Points on a hilly landscape, in no order, each with its height.
A ball rolls from a point to whichever of its 4 nearest points has the largest drop for the distance, and stops where none of them is lower. Distance is the straight distance between rows; heights are no part of it.
q56:  -5.8   8.2 -15.9 -14.9   2.6   5.2  10.1   7.2  (h 253)
q181:  33.3   8.1  10.9 -21.4 -44.3   2.9 -14.0   6.4  (h 213)
q823: -19.6 -17.9  -2.9  63.3  12.9   8.7 -39.9 -30.9  (h 83)
q877:  -9.0  -7.4   3.9  60.3   5.0   2.1 -35.8 -18.3  (h 139)
q356:  15.5   1.7  14.6  53.6 -17.2  -8.4 -48.7  -8.1  (h 722)
q936: -14.8   3.3 -12.6 -21.3   4.3  12.1  17.1   9.8  (h 20)
q722:   2.4   5.5  -9.3  23.7  22.4  -8.8 -13.8  -9.5  (h 487)
q721: -33.2   3.5  36.3 -39.6  -0.3 -11.3  44.5  40.7  (h 28)
q316: -13.8   2.7  45.3 -36.4 -22.9  -9.2  35.5  38.6  (h 145)
q90:  -4.0   2.5  34.0 -35.4 -34.0  -1.7  24.0  31.1  (h 174)
q768: -15.7  -2.6  26.1 -31.2 -26.4   1.8  25.0  33.5  (h 181)
q968:  23.2   9.5   3.9 -21.0 -35.3   2.5  -4.4   9.1  (h 149)
q887: -26.9  -1.8 -14.4 -18.8  19.3  15.1  29.3   6.8  (h 358)
q950:  46.1   9.7  12.4 -11.6 -42.4  -3.2 -22.7   0.1  (h 105)
q487:  13.7  10.8 -10.5  16.9  13.9  -7.1 -16.5  -4.7  (h 589)
q751:  63.4   9.3  26.8 -10.7 -53.4  -0.3 -33.3  -6.3  (h 532)
q664:  57.5  10.5  24.5   0.3 -48.6  -8.1 -37.0  -3.3  (h 373)
q467:  -4.0  -4.6  -5.1  40.7  26.5  -7.9 -18.9 -18.9  (h 119)
q437:  13.6   8.6  -1.5 -20.2 -26.8   5.5  -3.5   9.3  (h 120)
q510: -11.3 -12.8  -9.2  44.7  38.6  -7.7 -10.3 -23.7  (h 19)
q649:  -7.4   6.9   0.8 -25.6 -17.2   7.5  12.8  16.7  (h 225)
q396: -39.5   0.0  18.4 -31.5   9.9   4.0  43.1  33.1  (h 205)
q795:   8.1   4.7   3.3  44.2   4.8 -11.7 -32.6 -10.6  (h 591)
q23:  33.1  13.7   4.6  22.8 -15.9 -17.2 -32.3  -3.3  (h 180)
q657: -14.8 -14.0 -25.1  13.7  47.3  -8.9  12.3 -21.7  (h 140)
q438: -24.0 -17.3 -30.6   3.5  59.4  -8.3  22.7 -26.8  (h 209)
q966:   3.8   2.4  31.9 -34.1 -41.5   2.9  19.4  22.1  (h 194)
q506:  -7.6 -11.1   0.5  56.1  14.6  -2.3 -28.2 -18.7  (h 90)
q166:  -3.6   1.1 -19.9   8.4  31.2  -0.6  -2.4  -9.8  (h 62)
q198:  11.8   7.1 -12.5   0.0  -0.8  -3.2  -6.7   0.9  (h 216)
q312: -46.7  -2.3   5.6 -30.8  18.5   9.7  48.6  22.1  (h 27)
q272: -21.4 -26.9 -16.6  37.8  49.2 -10.1   0.1 -29.1  (h 71)
q849: -28.6   1.1   3.3 -29.4   0.8  13.0  33.5  25.0  (h 338)
q216:  19.0   9.4  -4.2 -12.0 -17.3  -4.3  -6.9   5.6  (h 82)
q416: -12.9   0.4 -23.6 -11.8  25.4   7.0  18.6  -4.0  (h 55)
q247: -39.2  -9.7 -12.3 -30.4  30.0  17.5  45.2   6.6  (h 192)
q625: -14.9 -16.2  -3.1  53.4  27.9  -5.6 -20.8 -28.7  (h 46)
q985: -19.3   6.1   8.2 -23.6 -10.3   6.9  31.4  27.2  (h 309)
q986: -20.9 -21.2  -7.5  67.2   3.3  17.5 -50.3 -39.1  (h 128)
q895: -30.6 -13.5 -29.4 -18.9  46.4   9.8  33.3 -14.1  (h 68)
q894: -33.8 -25.0 -36.8 -15.5  56.7   1.4  42.9 -22.5  (h 246)
q655:  52.0   6.9  27.1 -19.6 -59.7   4.0 -18.4   2.7  (h 542)
q930:  -9.9  -2.8 -22.4   6.8  38.3  -1.2  13.0 -11.7  (h 203)
q706:  40.5   9.5  11.0  18.1 -26.3 -13.4 -38.1  -4.1  (h 175)
q861:   1.3   7.3   9.0 -26.1 -29.1   8.9   8.6  16.3  (h 173)
q398:  -3.1   3.9 -17.7  -8.8  13.5   5.7   9.5   0.5  (h 350)
q477:   2.6   4.2 -17.3   0.9  15.4  -0.8  -3.0  -3.0  (h 370)
q885:  33.8   9.5   1.8  -5.5 -29.0  -7.5 -20.9   3.1  (h 37)
q692:  18.2  11.4  -9.9  12.2   2.2  -8.3 -18.5  -1.1  (h 397)
q669: -24.2  -9.1 -27.6 -13.8  44.0   9.0  29.4 -11.7  (h 214)
q325:  19.0   6.4  20.7 -30.9 -48.4   6.2   2.1  12.0  (h 272)
q733:  48.5  10.5  13.3   2.4 -37.2  -9.7 -34.5  -2.5  (h 130)

For each start below, name the point where the ball stops.
q356 => q510
q795 => q510
q90 => q721

Call two points neighbours if one is among the 4 nearest of the other. Go from one point of each pair to the other, from neighbour to neighbour, staying as low as possible. Name the highest point that can't be avoided.
q510, q166 => q657
q885, q936 => q649
q416, q166 => q930
q721, q885 => q90
q312, q721 => q396
